Each row is a point on a tangle of strands that fork, close into loops and nearly touch. The rows are in no order.
(in the rows, 128 means zero)
Two points are linked if the straight distance between their rows is under 119. Some points are linked to none.
nopi: [149 118 112 152 127 115 105 104 130 136 111 148 127 139 141 127 131 120
 130 149 130 128 127 137 131 144 148 149 103 119 135 135  95 122 164 119]
gide: [112 130 167 131 114 157 144 162 120 145  84 202 121 110 126  68 117 178
 121 147 120 103 140 106 152 112 139 113 132 146 122 106  81  91 111 171]
Pero: [ 69 129 149 137  79 183 144 126 108 129  82 137 112 101 147  91 115 154
  84 115 138 144 144 156 138 106 132  76 142 136  83 131  84 144  96 150]
geviv: [186 151 141  73  90 157 147 145 114 118 162 123 154  94  92 160 170 118
 115 144 164 184  89 126 120 131 109 128 109 100 137 132 108 134 118 133]
gakam: [110 112 151 148 103 159 131 131 102 138  70 198 113 120 160  60 124 173
 118 162 125 126 148 123 145 121 145 120 121 128  93 120  54  90 143 158]
zofis: [132 135 172 144 137  96 100 162 127 143  81 171  84 182 161  72 122 191
 171 162 115  83 166 100 122  75 158 150 169 164 100 139 144  90 123 128]
diro: [106 127 149 136 160 137 123 115 124 110 113  98 133 151 127 150 104 163
 142 109  95 114 166 127  92  76 141 104 137 154  77 140 133 114  86 120]
teme: [138 170 113 118 112 138 105 142 125 158 130 155 116 136 132  87 152  77
 108 171 154 115 106 146 138 147 140 160 109 116 206 125  98 168 159 128]
Dak: [188  74  99 131 163  76 131 135 159 135 191 132 171  93 138 177 144 143
 142 115 124 160 102  83 121 189  81 126 124 102 129  94 174  70 142  85]
dib: [194 134 115  89 161 102 118 146 111 111 203 158 200 117  82 189 141 111
 147 129 105 130 118  96 114 118 137 130  90 132 186 146 136  88 126 130]
Des: [157 204 155 101 101  96 112 149 194 132 145  81  86 181  93 111 132 114
 151 140 140  98 124 129 108 100 111 161 167 151 104 120 174 194  92 120]
fulol: [127 123 169 139 166 123 122 156 144 147 171 168 135 130 117  52 126 150
 140 101 133  84 127  99 125  97 136 158 153 153 163 119 158 104  57 147]
nebid: [186 156 113 141 131 109 126 110 141 126 140  81  78 171 128 119 150  79
 136 164 150 154  87 126  81 101 166 204 105 115 127  98 135 176 149 113]
Vit: [ 93 114 108 121 133 124 115 121 126 133 170 153 166 112 103 138  99 107
 125 104 113 104 114 127 156 151 119 115 134 126 194 139 153 131 121 138]
dupu: [182 155 123  97 115  93  97 147 166 134 123 155 151 139 107 150 144 112
 163 184 124 119 116 133 136 161 121 153 109 112 157 126  96 136 173 133]
reg: [ 74  68 113 168 188  89 109  96 146 138 183 120 130 109 130 138  93 118
 132  51 116  88 115 118 144 154 133 140 154 127 149 128 207 104 111 117]
Mufa: [ 48 134 137 145  84 129 115 143 124 154  79 133  80 117 158  70  85 144
 108 124 120 102 123 173 175 111 112  89 186 130 119 134 129 189 130 122]
zuru: [105 117 142 164 129 132 113 126 129 158 117 164  94 124 159  49 122 129
 115 127 146 106 122 141 156 129 133 136 141 126 145 128 122 136 121 145]
giv: [120 112  95 171 168 141 123 107  92 148 174 119  98 105 148  86 138  70
  82 107 164 131 104 130 122 142 184 165 104 111 202 122 130 112 150 119]
sav: [ 86 164 112 124  76 117  96 114 106 124  86  93  75 151 132 150 103 115
 101 128 108 125 145 163 133  97 154 111 166 135  92 148 114 192 153  91]
ruges: [125  86  86 117 128  88 130 123 148 119 178 121 180  84 101 198 107 114
 143 102  93 140 116 129 162 214  65  84 130 114 163 137 187 124 164  93]
livag: [170  69 113 125 167  80 135 174 186 131 171 151 190  96 129 173 137 164
 158 108 118 122 114  81 150 192  53 116 136 107 131  87 189  78 136 100]
sobud: [165  88  94 121 188 117 127 123  75 118 201 170 189 101  96 177 120 115
 131 100 114 139 109  87 118 129 158 124  84 120 199 142 138  64 133 125]
geze: [105 177 115  91 114 147  96 162  91 158 163 156 112 149 108 109 117  95
  89 120 144 105 148 136 124 117 164 131 137 142 203 144 132 163 109 114]
nov: [117 123 122 123 105 160 120 110  78 126  85 180 129 104 130 135 116 136
 103 148 122 150 147 127 145 129 168  98  87 118 122 138  41  96 162 141]
lafa: [153  83 113 171 166  88 119 121 121 131  73 164  95 212 180 166 128 140
 178 147 118  88 168 109 115 111 163 206 127 159  74 141 147  89 206  92]
lidus: [121  92 134 166 173 105 118 120 131 128 111 164 124 159 156 121 125 155
 150 122 125 101 145 111 117 102 159 152 124 147 109 133 131  83 139 119]
ruve: [188 143 138 147 137 148 143 119 112 133 149  52 111 141 129 125 160 108
 139 150 165 184  82 115  69 107 146 163  85 112 100 122 107 136  95 133]
Rutus: [ 95 160 125 121 138 125  96 158 122 153 167 148 110 139 123  80 105 108
 104 104 145  75 135 144 144 109 151 135 164 145 208 144 165 164 100 124]
zib: [180 108 125 156 142  75 117 121 161 126  85 156  96 206 169 133 147 133
 181 172 131 100 140 111 111 138 153 216 122 136 100 127 135 118 206  96]
Rasit: [135 111 106 131  89 115 133 100 155 102 102  74 150 100 120 184 146 129
 126 134 114 173 120 152 143 193  82 106 127  88  99 116 110 142 173 109]
mav: [ 73  94 133 132 156 138 146 118 151 105 120 148 180 117 126 155  95 182
 141  73  76  96 189 103 144 124  91  85 148 149  83 113 164  79  91 160]
bireg: [ 83  92 154 150 111 158 176 151 140 128 121 170 147  75 129  88 122 172
 115 104 122 137 115  92 157 133  89  93 143 119 101  90 122 104  71 191]
kenif: [159 115 141 145 147 127 129 109 126 126 115 139 133 136 142 128 142 142
 140 143 129 136 129 117 106 115 144 148 103 124 105 128  98  92 144 130]
nisi: [147 100 121 169 123 118 148  75 150 100  98  48 116 140 153 160 149 136
 142 121 123 170 124 126 105 152 108 147 129 107  45  99 120 138 158 107]
nog: [ 72 126 124 145 101 124  91 132 103 149  75 152  86 134 155  82  89 163
 108 118 114  83 150 158 168 109 140  92 168 139 122 145 121 142 130 119]
kifef: [113 102 162 131 105 158 180 161 175 118  98 167 152  94 136 107 130 190
 159 141 119 132 133 103 166 150  68 101 146 110  90  73 114 113 100 180]
zedas: [114 121 117 132  71 165 166  88 106 101 114  64 109  92 136 165 158 119
  77 118 149 204 106 165 111 151 111  98 117  82  84 131  95 139 135 125]
voset: [110 102 130 157 184 112 125 122 108 140 147 179 146 125 134 100 127 142
 137 107 130  91 148 109 131 104 168 146 120 143 156 137 136  72 111 147]
fegip: [141 108  92 109  80 110 126 110 153  99  93 124 160  91 119 205 122 114
 136 150 100 159 122 153 162 212  80  89 121  98 114 132  97 153 200 106]
ralit: [120  74  90 189 173 136 140  95  80 153 182 115 110  72 164 101 143  88
  95  88 169 137  85 123 115 153 170 158 100 101 161 122 123  75 132 116]
tal: [127 127 118 146 165 145 121 134  83 162  91 195  89 128 172  36 161 131
 118 140 148 107 166 107 131 100 195 142 125 152 162 146 116  73 157 139]
Bome: [129 149 153 132 152 136 130 168 135 169 144 195 125 135 127  26 148 131
 132 143 154  87 119 104 139 107 131 163 132 141 199 110 133 120  78 166]
Tapaf: [143 133 158 110 127 172 168 131 121  99 129 118 171 108 111 145 141 181
 134 114 124 162 154  97 103 105  98  93 125 118  82 118 107  88  76 162]
Goved: [107 128 129 123 119 159 149  96 122  97 157  56 148 120 107 165 134 115
  91  84 133 161 122 146  99 123 105  99 137 119 107 138 161 137  85 135]
larut: [126 136 119 104 176 146 112 114  67 119 162 116 163 138  96 189 100 117
 125 115 119 131 150 129 100  83 180 126  97 166 146 165 129 115 104 122]
suvu: [107 142 157 125 135 184 142 118  83 121 125  74 112 133 132 119 123 141
 104  99 146 158 140 143  88  59 147 102 135 163  65 145 115 135  64 133]
Bak: [142 155 165 112  95 146 124 147 150 140 107 141 132 133 128 101 136 139
 132 162 131 135 123 129 128 126 115 130 132 121 107 127  97 143 114 151]
lata: [133 116 102 115 188 150 129 120  46 123 141 157 167 122 104 170 103 115
 126 130 108 126 148 120 110  84 195 134  70 159 175 164 100  84 129 140]
Maki: [123 141 148 119 138  99 103 160 168 144 107 180 127 152 126  83 123 139
 160 165 123  73 137 133 152 121 120 138 145 146 153 126 129 132 127 138]
Sef: [106  89 142 163 164 152 166 137 105 130 134 181 156  94 131  87 108 169
 119 103 122 131 144  79 128 104 150 115 110 137 109 107  92  45  89 183]
Lep: [165 132 139 173 155 125 142 130 136 154 192  96  90 116 145  57 167  79
 115 124 184 135  77 115  96 123 157 198 128 104 171 103 152 122  84 134]
tet: [116 124 188 149 144 130 126 151 106 140  94 149  79 148 154  56 122 196
 152 125 119  99 160 112 105  53 165 135 153 152  78 137 126  87  90 143]
tozu: [122 113  82 137 112 116 105  97 114 135 115 148 132 118 134 146 119  90
 109 155 129 121 118 147 155 183 142 132  99  98 172 138  95 136 192 115]
sop: [125 160 109 137  78 105 113  88 146 116  69  81  78 156 128 148 106 100
 108 139 117 130 130 167 124 118 135 127 152 132  64 126 107 201 174  99]
bobud: [136 114  73  96  98 110 150 109 138 104 164  90 161  87 100 211 120 104
 117 115 101 165 103 152 161 223  63  74 128 107 159 144 178 145 164 102]
Nos: [120 131 142  87  70 184 160 118  95 125 106 128 153  94 106 161 148 135
  83 132 147 193 125 131 139 124 124  88 104 101 101 142  61 126 124 156]
Nidu: [134 164 156 129 115  90 110 142 203 135 145  90 108 163 113  93 125 113
 148 124 130  91 124 141 134 133  84 141 174 143 114 110 178 193  93 123]
Lin: [117 153 125 129  80 121 128 101 167 110  89  76 105 142 128 138 131 109
 123 138 125 144 135 160 125 137  96 122 155 121  78 125 120 178 136 120]
Mal: [ 68  86 122 143 120 129 163 116 163 107 141  89 147  90 133 134 109 142
 127  90 113 127 111 146 167 186  40  78 165 105 122  97 187 144 108 130]
vogag: [184 136 120  99 121  94 117 150 167 106 131 136 173 116 111 183 142 126
 164 163 102 134 127 130 135 178  90 131 118 108 132 129 107 129 173 123]
Notop: [133 110 122 152 185 107 102 123  83 130  96 157 114 166 156 133 123 142
 151 148 114 100 164 123 107  76 189 150 118 158 122 161 123  92 149 115]
guso: [112  66 108 171 141 121 136 101 132 135 144 119 148  76 156 149 122 130
 116 106 130 158 102 113 138 180 119 119 118  95 108 114 133  83 146 114]
reme: [214 174 198 110 132 103 128 148 206 107 117  96 127 171 130 134 157 158
 196 174 121 124 141  88  89 137 101 179 129 131  83 117 143 140 116 139]
Punup: [ 95 104 147 148 144 149 150 155 112 143 111 209 147 110 134  67 114 175
 108 119 117  99 139  75 149 107 151 116 115 151 129 114  90  66  96 199]
fanag: [141 125 127 103  72 174 171 125 122 102 117 105 141  79 118 156 155 138
  93 136 144 204 112 144 134 158  85  87 108  85  89 119 103 120 127 151]
lik: [ 83 115 153 135  80 174 153 146 129 130  89 153 119  95 137  80 127 147
  99 125 147 151 111 156 166 140 104  91 136 110 111 105  90 143 104 159]
Kige: [ 75 175 127  82  65 136  96 132 123 130  94 102 101 158 119 167  96 118
  94 120 112 115 143 182 149 113 139  86 154 149 114 159 130 208 137  99]
gozof: [169  95 147 173 184 123 158 141 114 152 198 115 110 114 152  65 168 117
 144 119 182 144  78  88  88 121 147 202 106 101 150 109 148  67  91 136]
Leg: [157 147 148 156 123 143 141 100 148 115 124  50  90 145 139 113 151 110
 133 127 158 178 103 122  81 115 120 151 134 118  73 112 112 155 113 128]
Lop: [121 138 149  86  87 188 178 140  76 110 134 146 161  89  99 145 141 136
  82 112 143 186 119 114 134 103 134  92 104 124 111 133  75 107  91 166]
bez: [148 161 109  80 116  85 118 116 158 109 175 100 172 134  77 208 120  86
 146 126  94 119 127 149 145 177  99 114 131 137 156 149 168 161 153 111]
Dape: [170 142 136 114 150 110 131 112 169  98 140  73 153 153 110 173 145 151
 164 125 113 135 145 116 101 128  90 143 135 134  87 122 148 122 121 124]
mizuf: [166 156 121  82  81 147 153 128 118 105 156  65 134 117  98 192 176 101
  89 125 163 199  97 138 102 146  91 112 114  91 115 136 122 156 124 122]
Liti: [ 72 151 159 114  65 184 146 125 110 126 104  96 108 118 122 114 131 141
  74  96 152 155 138 168 131  96 128  86 157 132  82 138  98 159  84 142]
Nadu: [149 123 147 103 135 179 173 144  85 105 153 132 179  79  90 147 155 157
 115 111 141 181 122  96 109  91 117  95 108 129 103 131  96  81  70 168]
Turu: [122 124 133 123 175  99 107 167 150 158  97 222 114 160 148  50 132 154
 162 157 123  46 155 114 161 118 125 148 153 159 168 126 163 107 131 143]
lekiz: [137 134 172 156 145 131 126 140 120 138 118 119  93 152 147  79 133 164
 139 135 135 126 139 115 102  71 165 140 144 150  83 129 124 119  89 139]
sil: [119 160 137  81 143 145 113 121 102 122 136 109 153 147  92 182 114 118
 114 121 106 115 150 134 106  87 146 112 130 162 132 162 131 145 102 114]
duko: [187 115 103 100 143  73 119 137 166 107 150 124 192 118 109 206 133 139
 169 138  93 136 144 107 132 198  79 124 121 115 127 115 148 114 170 110]
ris: [103 170  89 109 111 133  93 142 106 155 139 146  99 157 133 100 119  75
  93 145 144 104 127 148 148 133 157 152 125 124 223 131 131 190 156 103]
Tekas: [122  97 126 148 165 174 149 117  38 122 128 120 153  96 142 142 119 135
 116 120 136 172 136 122  93  77 188 106  67 150  89 143  65  76 105 156]
det: [152 120 100 185 161 134 130 112 102 148 192  83  83 120 138  84 151  62
  87 118 178 153  80 122  89 128 182 197 103 104 185 109 141 128 122 112]
Poge: [ 84 112 114 127 122 110 102 123  96 139  86 198 133 126 126 132  85 151
 125 139  87  75 164 140 169 127 156  95 127 157 147 153 103 107 158 126]
nurib: [167 129 136 171 119 137 149  92 148 112  92  49  69 159 160 129 148 128
 150 145 144 183 107 128  81 121 129 152 111 110  31  99 102 151 154 126]
tez: [200 129 156 135 125  75 122 136 193 120  96 138 115 186 148 134 150 144
 206 173 127 105 128  98 109 161 130 207 124 122 103 106 132 129 172 119]
keb: [135 139 156 102 106 155 140 133 139 113 126 131 161 115  97 146 134 153
 136 128 120 142 138 125 124 123  95 102 138 120  98 127 113 118  92 161]
kidi: [161 132 147 161 120  92 108 107 156 124  64 116  53 187 165 107 117 152
 165 157 114 122 145 125 109 106 153 174 142 137  67 117 116 152 173 105]
vive: [215 157 129  87 158 112 119 165 138 127 182 162 190 123  90 159 149 125
 159 154 130 149 108  95 107 118 123 142  89 120 169 129 121  97 119 135]
Lat: [177 169 143 113 113 131 152 110 164 108 142  34 111 157 108 137 159 114
 144 135 145 158 102 129  81 115  90 155 135 120  89 119 149 172  98 132]
meput: [149  87 126 171 202 123 129 132  99 156 181 139 124 119 153  88 161 108
 136 117 172 124 104  97 100 108 171 181 104 126 176 132 150  65 112 136]
nono: [140 106 112 138 189 128 132 127  85 144 174 168 144 113 134 104 142 105
 119 116 145 118 131 111 112 114 169 151  98 132 196 134 127  69 124 142]
sunen: [176 170 209 105 126 117 116 155 186 124  98 122 125 179 116 110 142 183
 184 167 110 104 158  91  92 115 110 144 148 147  90 130 136 130  91 145]
givu: [108 121 135 150 134  88 112 123 193 129 144  99 133 138 136 106 116 118
 150 112 124  97 103 137 148 159  71 138 164 123 127 103 181 157  99 129]
fafuf: [123 102 112 125 166 172 138 125  38 127 130 155 165 102 126 162 105 137
 114 113 117 146 140 117 115  80 191 107  71 145 134 156  80  70 121 146]
Leded: [157 140 101  58  70 119 129 131 141  86 113 130 172  96  98 222 135 120
 139 150 112 172 136 160 162 193  73  83 111 109 125 140 115 143 185 126]
gomaf: [ 88 169 144  70 115 159 121 135  87 124 136  98 143 153  86 172 106 133
  86 101 107 112 173 148 112  80 142  79 143 166 107 176 148 151  81 112]
sur: [112  92 120 158 113 142 128 107  93 133  70 182 118 109 167  99 132 150
 116 158 131 141 145 132 146 141 156 117 106 111 105 124  49  81 184 147]
pami: [114 119 123 157 165 158 122 132  59 144 109 164  88 127 163  66 131 133
 103 122 150 110 159 134 112  80 197 135 113 150 142 152  96  80 131 135]
Duv: [120 163 145 104 109 119 105 152 146 144 119 152 132 137 107 102 118 117
 128 157 132  98 128 150 147 127 118 127 139 135 149 132 120 157 116 134]
zoku: [105 112  86 106  92 119 142 129 136 131 161 129 141 100 114 168 115  66
 113 137 133 144  59 159 180 202  90 107 112  81 206 136 144 176 169  93]
fud: [206 149 153 119 145 149 146 145 133 124 179  82 138 127 117 119 173 111
 147 143 172 176  85  91  79 107 123 162 100 106 120 118 123 121  81 141]
vubid: [196 165 149  70 108 135 125 170 124 132 174 148 159 114  90 140 162 110
 132 165 156 160  95 112 112 126 119 145  97 102 170 129  90 127 115 136]
gos: [138  60  89 157 162  90 139 116 140 138 168 118 168  85 144 173 127 133
 127  95 123 152 105  97 134 180  96 133 122  91 120 116 163  73 148  96]
pagak: [ 86 104 109  95  93 149 149 118 132 108 115 140 169  94 100 171 101 134
 121 120 101 149 133 148 170 170  91  57 125 120 132 133 126 141 138 143]
Veka: [104 140  78 136 159 153  91 121  63 165  94 179  94 120 161  84 140  96
  84 132 129 108 171 130 132 104 219 132 113 146 206 163 123 114 191 116]
Zonaf: [138 155 194 122 126 124 120 152 184 126 110 115 101 174 132  81 128 187
 172 125 115  97 163 106 110  91 114 125 173 157  73 124 167 128  75 134]
loso: [171 166 156 125 139 124 133 135 159 136 182  96 129 151 108 104 152 105
 135 137 156 139  91 109  90 101 129 168 131 116 142 131 140 140  81 126]
dodub: [166 128 112 127 152  55 104 138 186 133 166 146 159 154 119 137 138 101
 176 153 125  95 113 116 146 174 103 178 126 118 175 118 168 120 162 114]
gagu: [134 131 151 166 146 100 106 151 162 163 114 157  69 161 166  13 138 138
 150 142 157  78 122 116 140 112 122 189 165 134 160 122 169 138 115 140]
taran: [ 71  82 109 133 113 135 157 122 153 101 121 131 165  79 125 152 107 149
 124 110 107 141 121 133 175 174  66  66 141 104 128 100 144 123 127 143]
zuvo: [161 147 110 149 125  67 109  98 148 112  73  85  60 190 140 125 117 135
 170 148 111 118 132 134  99  85 157 173 144 147  51 112 146 179 176  82]
firet: [102 133 135 156 127 168 120 129  54 144  99 124  81 112 156  81 111 134
  87 108 142 131 149 145 117  73 197 112 128 155 104 147  73 115 120 132]
fet: [182 193 154 101 115 108 125 135 193 125 156  77 112 167 102 121 149 109
 156 148 136 137 101 115  85 110 109 170 141 129 113 117 143 170  99 130]
Muto: [113  70  99 179 154 131 141  97  89 138 159 113 121  82 161 132 133 120
 112 101 146 165  92 121 121 157 153 132 105  90 120 122 107  68 143 119]
tumu: [118  74 140 163 175 165 167 132  68 132 143 148 146  90 145  95 117 161
 119 107 134 143 133 104 103  85 176 120  92 152  96 113  82  49  88 167]
tel: [118 127 106 156  99 160 140  76  98 117 118  59 104 106 140 160 135  89
  79 111 147 185 105 159 111 128 152 111 112 112  95 135  96 161 143 117]
nuven: [142  91 103 109 141  89 125 130 162  85 156 106 197 100 104 221 126 145
 166  99  77 134 151 113 141 198  52  93 123 120 126 122 177 108 169 102]
gam: [119 138 109  52  75 142 131 122 125  98 115 148 186 102  75 216 112 119
 128 141 104 150 145 151 177 167  94  74 115 121 140 160 110 143 167 138]
ral: [107 147 125 116 153 146 131 178 127 175 119 208 112 126 146  32 147 113
 112 149 164  75 117 126 161 115 145 139 126 145 223 107 125 135 113 154]
funev: [ 79 158 157  92  94 171 136 119  99 118 126  78 120 135 106 146 121 140
  74  84 133 135 161 152 111  70 135  92 142 148  97 151 129 157  76 124]
Famum: [ 95 126  97 130 144 134  91 100  74 144  80 191 109 131 142 123 109 123
 100 142 108  89 180 133 153 117 191 115 124 157 175 161 109 112 178 114]
Dided: [111 174  77 118 114 160 101 118  74 152 125 146  79 145 148 108 120  70
  67 136 156 133 144 141 119 132 189 154 108 118 210 142 100 182 184  93]
San: [139 156  91  63 102 117 140 107 139  96 184  72 167 124  73 226 130  86
 116 103 103 151 122 157 139 178  78  93 117 123 164 152 177 159 150 103]
Rig: [125 171 132  95 125 148 129 170 135 164 116 193 119 128 137  48 160  97
 124 176 159  89  92 136 165 142 113 146 115 124 233 119 109 157 135 141]
bomok: [170 146 124 108 135  64 110 155 199 137 127 159 147 159 122 136 137 103
 198 186 123  87 110 137 155 190 101 176 134 136 162 118 136 146 183 117]
gazep: [ 75 105 161 152 106 164 177 166 132 135 122 185 124  86 140  43 117 154
 115 120 143 141  98 118 175 126  90 105 138 115 128  95  91 113  84 186]
Bubo: [205 169 167 122 106  83 117 133 206 121 101 106 101 180 134 121 142 133
 196 181 127 118 130  97  94 143 117 192 131 133  95 111 131 154 144 121]
mepap: [131 156 148 129  93 143 160 120 182 107 141  41 116 135 107 121 156 125
 120 113 153 161 108 148 108 145  68 137 166 105  88 115 166 165  80 139]
sir: [148 140 114 103 100 151 165 110 125  83 164  60 151 111  92 178 154 133
 102 108 132 176 123 144 107 147  57 101 128 102 109 126 160 133 104 120]
Fira: [ 69 141 129 112 100 133  99 134 109 137  96 159 126 127 115 126  83 137
 106 120  98  91 155 153 158 114 144  80 146 155 138 157 127 148 127 119]
Nal: [ 82 120 114 102 111 125 139 139 155 121 164 137 145 100 106 152 102  92
 130 125 115 115  75 150 175 175  84  98 124 112 200 135 154 166 133 121]
Larem: [108 105 143 119 149 113 133 136 168 112 139 147 190 125 109 150 108 170
 161  92  82  91 165 104 144 138  87 105 148 144 113 102 170  89  92 145]
dutuf: [135 146 125 130 140 103 100 107 119 104  64  62  90 173 127 180 102 143
 140 136  84 125 170 142 104  74 149 117 144 163  45 139 136 170 151 102]
dage: [129 114  99 112 145 131 128 117  94 134 192 164 177  82  95 144 110 107
 117 107 115 139  99 100 136 150 131 113 100 114 196 131 139  95 130 130]
gimif: [150 156 113 114 134  88 107 127 182 132 172 115 154 142  95 156 127  87
 158 132 115 106 111 134 134 157 106 139 141 122 171 126 169 154 132 117]
Riva: [127 143 130 150 149 132 118 119 105 117  86  82 111 152 138 151 123 161
 135 133 114 135 163 143  90  73 160 113 139 165  51 138 115 142 116 120]
potu: [ 70  95 128 153 136  93 142 136 211 120 143 101 140 100 127 130 114 114
 156  95 119  99  90 146 175 180  45 115 166 112 149  96 193 164 111 109]
vol: [151 107 101 129 200 136 124 120  53 141 178 168 168 122 116 151 130  96
 124 125 132 122 128  96 107 103 195 143  68 145 213 153 132  64 128 133]
Peluz: [ 93 123 147 146 154 120 115 162 141 155 186 160 121 123 124  56  99 129
 115  77 139  70 117 131 135 103 133 139 171 149 182 122 181 142  65 144]
Zoga: [ 68  57  91 168 135 113 104  77 124 132 103 163 140 106 163 145  87 123
 127 100 109 109 132 140 180 181 128 106 132 112 128 130 125 115 177 109]
rivul: [ 64 144 137 101  86 133 129 146 170 128 106 126 116 132 123 133 116 109
 120 123 135 106  99 180 165 138  79  95 149 126 139 128 135 204 121 116]
Mek: [151 136 101 130 143  70 110  86 134 100  83  70  81 188 127 176 105 126
 164 137  94 115 155 148  87  85 155 151 138 160  49 108 148 187 178  89]
zapot: [159 142 182 149 121  95 111 148 157 131  58 139  67 184 159  96 125 180
 181 171 116 101 153 109 108 107 145 163 143 140  76 129 128 126 141 116]
Fek: [ 88 152 120 139  99 172 125 116  53 138 119 101  85 120 141 120 110 117
  70  94 146 144 136 162 112  75 192 105 135 147 111 156  82 156 112 113]
Zube: [114 156  78 125 140 168 107 145  66 161 118 156  81 123 163  82 139  77
  73 126 162 123 157 128 120 107 212 145 115 137 221 145 112 141 169 103]
zazu: [131  86 123 121 150  96 142 155 187 115 156 137 190 113 127 164 128 170
 175 101  98 105 143  95 161 178  45 107 145 121 112  81 193  91 118 132]
fifog: [150  98 103 170 198  94 109 120  75 143  90 154 102 204 173 160 124 132
 169 162 108  97 172 124  99  79 180 180 106 169  93 157 153  95 186 111]
Rif: [134 211 132  95  76 104  96 151 161 130 123  90  71 186 110 118 124 111
 122 153 129 106 128 151 118  98 130 151 173 148 103 128 162 217 126 106]
mola: [107 118 138 135 103 143 166 121 170 112 147  78 139 100 124 122 143 139
 119 106 145 158 115 150 143 163  51 104 156  88 105 100 170 139  87 147]
Fula: [124 115 132 135 169 119 118 157 110 172  95 224 112 156 155  42 150 149
 144 158 135  70 161 100 138  92 164 155 136 158 173 135 154  75 138 146]
pivil: [ 95 138 124 136  79 138 129 113 154 124 105  98 103 126 141 115 120 108
 101 127 134 138 114 177 149 146  96 104 153 113 114 131 120 180 128 130]
veded: [ 95 117  83 135  87 131 118 111 117 139 134 151 124 103 137 138 114  72
  99 146 130 124  82 165 180 190 120 122 111  89 215 126 115 178 191 105]
dunu: [ 47 153 119  78  72 123 113 141 146 127 123 120  95 153 119 145  82  98
 107 117 119 102 123 187 174 142 106  85 160 136 158 152 155 228 130  96]
zaba: [128  83  97 168 126 121 135  84 140 107 105  74 144 108 150 196 137 135
 135 112 113 170 141 125 127 191 113 116 132 100  66 109 113 112 187  90]
rek: [116  98 130 126 150 142 140 110 123 103 109 129 191 121 125 188 108 191
 153  97  78 125 184 101 126 114 110  89 117 142  68 120 122  74 124 146]
gan: [ 89 147 115 131  84 176 123  94  78 119 108  75  86 127 140 159 125  91
  63 100 149 163 115 173 108 106 181 116 121 125 107 151  87 187 136  97]
teb: [139 151 169 132 134 163 128 144 114 136 127  99 104 136 128  98 136 139
 121 119 151 133 130 137  90  65 146 133 131 149  87 132 104 134  69 136]

A fork is a point with three links, a tip a point with one. Leave the first point through the second and follow the links. Name the first fork or tip that comes.
pagak; gam: Leg
guso; Muto: nono
gozof; Lep: rek
dutuf; Mek: funev
Dided; Zube: Mufa

How many points has the smallest loop of links through each point below? Write 0 if it is on no loop.
Nal: 13
bobud: 11
fanag: 18
Leg: 6
potu: 9
fegip: 14
ris: 9
